Points, in no order, along strands that fork and pass close to each other.
In the rows, 128 means zero.
Two points are linked if the straight distance between their rows is under 135. Some points are linked to none.
q760: [170  92 120 170 129 169 138 113 127 112 193 116 130 122 147 193 157 135
 139 170 174  88 121 158  89]
q126: [157 117 126 100 158 108 155 173 138 137 161 111  97 141 102 126  61  91
  98 134 152 117  90 135 201]
q330: [120 192 141 161 122 148 142 102 161 127 133 116 129  91 133 172 135 175
 104 139 113 137 109 156  98]
q592: [131 160 105 136 143 105 150 182 121 172 144 125 113 139  95 158  64 114
  80 132 106 118  97 143 189]
q581: [152 108 140 142  99 151 149  84 139  87 100 118 185 107 118 135 151 157
 157 123 151 119 144 108  35]
q230: [ 49 193 115 182 163  90 153 129 103 126 104 142  92 142 116 134 150 177
 147  92 126 145 120 121  87]
q923: [111 141 145 189 142 143 156 135 153 151  89 100 147 131 121 123 128 128
 160  65 142 116 124 115  66]
q812: [116  87 102 134 123  92  96 140 122 127 148 132 184  98 146 172 170 110
 168 138 158 154 170 162  61]
q617: [221 176 136 105 108 115 153 125 126 140 125  70 146 147  92  91 158 137
 145 123 137 108 187 110 101]
q619: [127 139 158 145 151  87 132 141 107 126 121  53 114 121 148 117 201 132
 108 141 182  82 135  94  80]
q893: [127  92 101 101 136 113 163 124 114  62 109 137 130 166 115 134  77 157
  95 129 119 105  64 142 184]
q996: [176  69 144 108 130 143  80  94 116 135 144  96  96 105 146  88 143 112
 160 169 167 132 115  76 154]
q311: [119 126 131 141 163  55 144 107  78 112 104  96 123  97 128 132 161 148
 103 122 179 125 121  89  70]
q613: [129 142 136 137 171  96 167 122 129  84  77 150 131 106  85  94  94 114
 139 102 104 133 109 163 123]
q279: [112 111  80 174 171 142 150 119 102  98 153 140 159 108 134 194 123 155
 129  92 144 122 116  90  76]
q320: [128 116 115  89 123 162 104 128 184 140 128 105 214  85 122 145 120 117
 139 125 166 128 115  87 109]
q85: [ 99 142  67 122 181 111 135 162  87 113 129 216 138 132 119 134  79 163
 137  80 147 148 132 154 187]
q697: [141 145 176 137 150  83 106 138  89 154 156  65 130 147 141  86 155 103
 126 127 167 110 158  97 124]
q732: [143 144 181 101 130 126 133 117 106 184 153 122 101 147 156 113 159 133
 165 163 128 134  78 132 156]
q381: [160 111 141 101 133  97 109 159 145 121 125 124 157 139  92 105 112  86
 136  84 116 149 217 135 158]
q186: [135 127 117  83 148 126 144 147  90 143 191 125 164 119 132 163 130 138
 158  97 165 134 162 145 140]
q170: [129  80 121 103  84 124 116 140 178 152 116 157  81 122 100 134  82 114
  68 148  81 195 137 123 182]
q129: [147  98 116 144 106 130 162 141  87  83 112 129 215 124  97 174 162 140
 171 126 124 102 134 117  33]
q152: [125 171 124 196 121 139 133 111 169 145 127  80 141 111 121 168 126 166
 130  85 158 120 110 164  89]
q914: [123 130 105 130  78 168  94 102 171 169 120 168  80 108 174  87  93 123
  75 137 163 138 101 101 178]
q350: [220 160 124 128 119 111 196 119  72 144 126  98 135 149  97 128 148 147
 130 109 142 105 162 128  45]
q925: [140  83 126 123  83 188  62  84 125 117 134 137  94 144 134  83 143 127
 157 130 100 154 167 125 163]
q820: [115 129 161 109 152 111 175 111  76  86 150 128 106 157 153 119 131 161
 103 168 116 127 133 159 145]
q890: [153 144 172 107 151  73 180  82  82 100 144 119  72 141 128 109 144 150
 105 146 108 107 143 126  86]
q717: [109 188 127 107 152 177 191 138 155 127 152 115 144  79 121 161 136 144
 117 143 123 106 134 111 109]
q557: [122 100  98 104 119 111 112 125 150  87  80 107 224 104 101 168 110 136
 126  96 131 132 122 107 133]
q422: [106 128  69 134 111 144 129 147 145 164 149 197 129 112 140 167  93 111
 107  96 129 142 146 157 129]
q792: [128 106 149 121 153  82 123 168  72 171 133 145 172 117 102 148 108 104
 122 110  97 135 131 102 134]
q587: [104 152 127 134 102 150  82 119 156 174  98 132  56 129 142  78 114 130
  99 182 149 129  90  93 195]
q821: [155 101 127 142 137 132 131 173  82 165 137 143 190 119 115 169 129 110
 167 153  91 143 112 162 137]
q930: [ 68 149 140 152 158 135 120 146 125 112 103 103 151 126 170 120 182 108
 108 120 159 108 145 103 111]
q204: [ 76 174 130  73 117 156 134 138 162 104 125 137  80 128 153  86 164 153
 131 196 140 124 128 118 156]
q814: [137 105 134 108  89 109 116 144 151 146 127 174 105 158 120 106  55 137
  41 138 127 158 124 128 208]
q96: [171 109 146 131 194  84 172 157 122  90 142 105  91 165  98  94  74 100
  89 151 117  95 138 138 189]
q39: [119 148 132 164 153 154 148 101 142 100 106 142  79 113 180 112 131 152
  89 131 144 105  63 164 146]
q919: [101 104 137 133 124 162 139 112 124  72 105 128 178 139 183 128 186 152
 131 119 154 109 148 112  65]
q832: [124  91 146 115 119 157  45  89 104 119 138  94  64 139 140  63 146 129
 161 137 138 134 151  84 154]
q657: [186  88 130 136 165 106 127 125 123  93 142  89  73 149  87  80 108  71
 133 139  97  93 164 110 138]
q846: [173 124 149 130 139 166 118 104 177 158 156 111 177  61 151 140 120 121
 142 151 196 118 129  80 106]
q291: [156 120 148 107 170 120 173 110 113  67  81 150 148 118  84 123  83 148
 129 113 108 109  67 138 183]
q120: [ 89 149 152 109 178  81 139 146 101 154 104 130 144 105 106 120 109 103
 133 102 105 124  90  67  88]
q293: [126 140  93 149  60 162 130 128 136 129  75 192 123 128 140 116 119 120
 143 149  77 124  88 183 129]
q280: [165  96 137 132 109 140 112 168  91 133 142 151 223 127 110 165 126 122
 195 119 111 112 122 138  73]
q244: [104 183  79 167 131  66 117 154 115 170 129 134  98 126 116 142  84 108
 124 111 115 134  78 147 147]
q501: [119 116 113 144 153 114 152  92  87  73 121 130 108 156 153 121 100 163
  72 154 146 135  75 161 178]
q674: [ 81 124 146 152  90 110 115 136 137 172 138  96 112 178 150 152 146  96
  82 140  66 128  91 110 123]
q174: [156 117 171 156 118 161 125 152 141 196 149 141 176  97 114 157 105  95
 158 164  80 154 136 149 119]
q173: [ 99 136 101 158 134  58 114 132  76 103  85  75 168 102 128 156 173 148
 120 107 150 157 122 101 105]
q367: [ 87 200 108 147 166  69 130 140 112 161 151 136 112 118 109 146 117 154
 153 100 138 152 114 147 126]
q705: [116 108 139 141  93 183  86 109 177 135 114 162 162 151 163 105  93 108
 126  86 118 136 126 113 119]
q467: [110 134 101 128 163  93 111 161  69  96 118 165 144 156 133 105 114 145
 176  78 156 152 140 190 157]
q895: [134 102 100 144 112 143 129  99 117 100 149 159 127 136 135 161 147 126
 186 118 125 143 130 220 108]
q159: [116  94  90  80 146 106  99 176 109 115 133 204 140 152  93 170  68 152
 126  81 153 134 106 133 206]
q8: [115 121  81 144 131  86 109 146  77  97 111 106 177 138 139 135 146 144
 154  88 152 144 112 167 146]
q165: [ 64 149 166  93 150 135 138 113 152 118 126 126  86  91 148 138 180 155
  80 193 112 127  92 100 135]
q735: [100  85  89 117  47 171  62  93 152 111 114 133  59 160 130 105 124 151
 114 138  83 161 141  96 175]
q797: [102 151 180 131 153 175  76 120 137 174 142 146  50 102 159  85 155 116
 128 172 133 152 123  95 163]
q677: [160  80 110 118 125 112 114 134 173 127 164 103 102 149 122 124 111  47
 149 109 108 116 189 132 127]
q778: [ 58 141 121 137 143 113 124 172  96 116 101 155 145 162 151 105 104 121
  80 147 101 140 139 140 151]
q459: [ 86 158 181 118 129 126 157 112 144 150 121 115 118 132 119 114 127 109
 157  83 124 120 106  83  76]
q988: [128 114  81 116 103 139 141 143 124 122 109 203 119 126 123 145 116 110
 143 114 118 134 121 196 149]
q496: [107 140 145 106 136 184  88 130 160 138 151 141  61 102 161 115 186 147
 151 150 151 115 143 124 151]
q77: [134 143 129 102 116 105 152  79 182  69  97  91  80 117  88  89 148 129
 147 129  90 120 152 111 106]
q521: [188  88 119 142 114 130 113  95 135 110 174  98 108 125 148 145 181 131
 141 151 180  93 142 115  69]
q703: [ 94 169 146  74 114 156 157 121 185 150 172 139 144 110 118 161 137 140
 144 122 100 139 179 111  87]
q817: [214 125 117 126 143 120 134 117  82 144 159 100 117 158 140 129 197 147
 133 139 187  85 139 133  36]
q831: [124  85  97  86 128 107 105 133 139  73 106 162 177 138 100 153  95 144
 132  52 146 127 122 118 170]
q182: [131 101 141  93 110 145 120 151 124 137 118 105 155  94 133 132 167 135
 119 183 124 167 147 126 160]
q539: [134 139 136 167  72 143  96 121 160 173 140  80 161 170 148 138 156 117
 116 147  82 148 145 131 120]
q133: [114 176  69 164  58 119 140 137 156 130 105 134  99 123 135 138 120 127
  69 137 131 117 144 181 162]
q116: [146 114 135 123 100 141 122  95 174 163 144 143  63  92 111 130 108 127
 123 163  96 183 124 145 164]
q531: [123 144 156 125 158  89 135 154 149 103  94 154 132 156  78  97  75  94
 131  72  95 141 180 157 130]
q774: [ 69 178 102  83 107 147 149 150 137 168 150 149 126 133 114 156 111 122
 117 118  93 148 164 146 146]
q713: [115 104 136 119 105 153 107 127 167 129  97 161 138 153 157  86  66 130
  68 120 140 120 112 110 187]
q669: [144 128 173  99 113 204 113 105 176 129 110 153 144 142 120  87 108 120
 172  87  83 119 154  89 152]
q252: [141 165 139  90 139 107 187 134 146  94 107  69 117 137  91  77 153 129
 123 134 132  93 169  78 105]
q751: [126 115 141 152  83 181 103 162 164 184 129 149 154 143 120 138 125 110
 115 181  51 174 146 133 142]
q932: [207  83 122 118 119 158  82 111 100 132 144  96  95 117 157 113 182  92
 148 182 160  95 140  95 100]
q498: [164 147 160 141 133 116 126 141 116 169 160  77 121 139 142 123 141 110
 163 135 149 113 106 154 132]
q73: [141  98 122 166 132  97 128 111 111 125 164 144 155 115 118 172 142 123
 178 135 117 139 163 204  53]
q112: [113 136 103 189 111 178 131 129 122 129 104 155 124 143 182 124 132 110
 105 153 110 118  67 165 135]
q743: [ 79 166 177 123 137 116 108 133  72 187 141 128 127 143 164 139 152 146
 115 144 151 130  69 113 150]
q840: [133 110 141 105 131 175 150  74 182  80 116 129 109 122 121 100 122 123
 130 102  91 107 152  94 104]

A fork is a point with three links, a tip a point with one. Leave the first point through the second and follow the links. Name the first fork or tip that comes.
q96 / q657: q501
q531 / q381: q230
q846 / q320: q619
q821 / q792: q988
q713 / q705: q521
q774 / q703: q821
q521 / q817: q713

A fork is a point with three links. Follow the links from the first point to the second and name the forks in between, in order.
q73 / q732: q988 > q821 > q619
q498 / q717: q619 > q821
q821 / q557: q619
q152 / q39: q988
q496 / q77: q713
q539 / q501: q821 > q988
q126 / q821: q501 > q988
q717 / q174: q821
q923 / q498: q821 > q619
q669 / q832: q521

Follow the links from the first point to the second, and from the first to the third. Name the last point that the two ways share.
q923 / q159 / q743: q619
q674 / q846 / q732: q619
q831 / q895 / q539: q821
q204 / q996 / q116: q713
q230 / q890 / q703: q501

Name the points in between on the shortest way along the links from the first point to the second, in order.
q77 / q925: q252 > q617 > q350 > q817 > q521 > q932 > q996 > q832
q797 / q350: q587 > q914 > q713 > q705 > q669 > q840 > q77 > q252 > q617
q657 / q293: q677 > q381 > q531 > q613 > q291 > q893 > q501 > q39 > q112
q280 / q820: q821 > q792 > q120 > q459 > q923 > q152 > q330 > q717 > q703 > q774 > q422 > q988 > q293 > q112 > q39 > q501
q557 / q129: q831 > q159 > q85 > q467 > q8 > q173 > q311 > q619 > q930 > q919 > q581
